Each row is a point on a landscape with many valleys, with its height.
From any point a ball takes the steepest step (drop divided by distance) to one of its 5 nearest points. It stops when none of these is lower. Distance is the straight distance between rows; heights are no part of it.
q942: [123 125 141 202 100 163 161 141]  (h 11.3)
q176: [ 96 117 141 127 177 146 134  57]  (h 8.3)
q346: [123 128 102 106 163  62 173 133]  (h 23.1)
q72: [111 139 117 152 147 170 138  96]  (h 9.2)
q219: [110 124 115 134 164 139 154  82]  (h 8.8)
q449: [150 120 113 180 132 159 150 121]  (h 10.1)
q664: [119 143 109 121 151 106 131 145]  (h 7.9)
q797: [135 129 135 180 117 134 156 166]  (h 19.9)
q662: [180 120 132 126  42 142  98 116]  (h 58.7)
q115: [ 84 142 134  99 157  79 125  99]  (h 15.5)
q677: [109 135 147 166  83 148 114 176]  (h 24.6)
q374: [114 132 152 202  98 145 166 159]  (h 21.4)
q356: [ 97 137 149 195  95 156 130 157]  (h 7.8)
q819: [149 118  98 130 167 110 165 119]  (h 7.4)
q3: [ 79 155 139  74 141 106 104 108]  (h 7.7)
q204: [ 91 146 127  87 129 100 109 127]  (h 10.7)
q403: [107 153 119 118 111 128 102 161]  (h 24.4)
q824: [133 143 112  55 105 130  76 119]  (h 21.1)
q803: [ 96 140 110 128 159 125 129 122]  (h 11.4)
q522: [165  77 135  90 169 101 169  95]  (h 18.2)
q81: [171  71 168  80 173 121 155  96]  (h 5.2)
q949: [190  75 128 109 146 165 149 128]  (h 9.8)
q681: [109 146 119  77 128  92 123 148]  (h 10.9)
q774: [141 148 115  69 101 120  97 134]  (h 17.7)
q957: [116 126 107 109 166  82 163 126]  (h 11.8)
q480: [125 134 112 129 165 140 151  99]  (h 9.5)
q239: [157 121 142 131  44 149  92 157]  (h 85.7)
q704: [157 137 120 144  94 101 131 205]  (h 4.6)
q519: [141  82 132 112 169 151 149  88]  (h 7.2)
q783: [165 104 119 125 155 158 152 105]  (h 6.9)
q923: [176  90 135 153 147 178 133 133]  (h 14.1)
q687: [129 143 147 175  87 113 141 198]  (h 19.1)
q328: [ 99 139 121 109 158  94 146 111]  (h 16.6)
q815: [ 74 161 121 120 152 143 107  99]  (h 10.5)
q54: [114 138 116 201 113 154 138 143]  (h 5.8)
q380: [145  78 168  69 166 164 131 150]  (h 22.0)
q393: [160 110 132 195 111 155 157 137]  (h 20.1)
q96: [125  94 146 115 173  93 161  70]  (h 32.4)
q563: [104 149 124 134 103 152  87 161]  (h 6.4)
q420: [132 153 120 159 119 122 140 173]  (h 12.2)
q700: [133 138 110 156 152 150 138 104]  (h 9.6)
q766: [174 130 127 118  75 123  98 171]  (h 22.8)
q641: [154  79 165  77 167 143 132  95]  (h 13.2)
q845: [105 149 154 143  73 184  68 142]  (h 24.9)
q858: [ 94 110 146 125 172 140 124  31]  (h 8.6)
q71: [109 156 143 121 105 168  71 145]  (h 22.9)
q348: [165 137  98 153  66 134 104  87]  (h 50.7)
q352: [164 100  99 115 169 122 178 121]  (h 9.0)
q759: [174 127 133 131  42 153  83 113]  (h 7.6)
q818: [136 142 114 146 125 111 145 179]  (h 6.5)
q985: [119 158 104  97 144  94 151 170]  (h 8.1)
q358: [169  86 134 104 163 160 158 114]  (h 7.5)
q245: [ 82 158 119 159 124 161 104 127]  (h 12.4)
q244: [125 140 104 143 157 100 160 137]  (h 4.9)
q517: [ 86 122 148  74 138  53  96 105]  (h 48.9)
q827: [159 100 114 112 172  78 175  94]  (h 34.0)
q41: [ 82 135 139 103 155  72 138  98]  (h 21.7)
q913: [ 91 138 144 121 165  98 135  71]  (h 21.8)
q491: [134 146 114 128 125  91 142 189]  (h 6.2)
q595: [145 138 118 113  85 133  92 160]  (h 34.4)
q653: [130 138 145 157  69 132 118 184]  (h 55.2)
q399: [131 133 120  54 115 111  99 103]  (h 21.6)
q129: [128 145 100 163 143 115 156 140]  (h 2.4)
q48: [105 147 155 159  77 159  89 158]  (h 20.4)
q930: [ 74 129 119 116 168  97 136  96]  (h 21.0)
q986: [112 158 143 152  94 148  95 159]  (h 24.7)
q304: [151  96 134 119 169 167 138  85]  (h 5.9)
q977: [111 142 122 153 122 133 124 171]  (h 19.2)
q996: [124  90 145 113 174 108 154  78]  (h 22.3)
q76: [104 154 115 154 121 153 110 148]  (h 13.3)
q35: [100 116 139 124 185  85 143  71]  (h 30.9)
q116: [136 141 113  95  89 136  68 124]  (h 30.3)
q17: [135 148 126 131  92 118 104 179]  (h 28.0)
q231: [143 142 130 137  89 119 111 196]  (h 11.1)
q327: [189 128 112 119  68 127  99 108]  (h 46.6)
q801: [100 158 110 154 140 145 124 129]  (h 10.6)
q238: [172 114 154 142  47 122 101 186]  (h 36.2)
q232: [139  94 156 107 171 140 135  61]  (h 7.0)

For each start below, name the point where the ball stops.
q328 => q129
q352 => q129
q996 => q304
q595 => q704
q480 => q129
q374 => q54
q827 => q129
q399 => q3
q700 => q304
q677 => q54
q393 => q54
q41 => q3
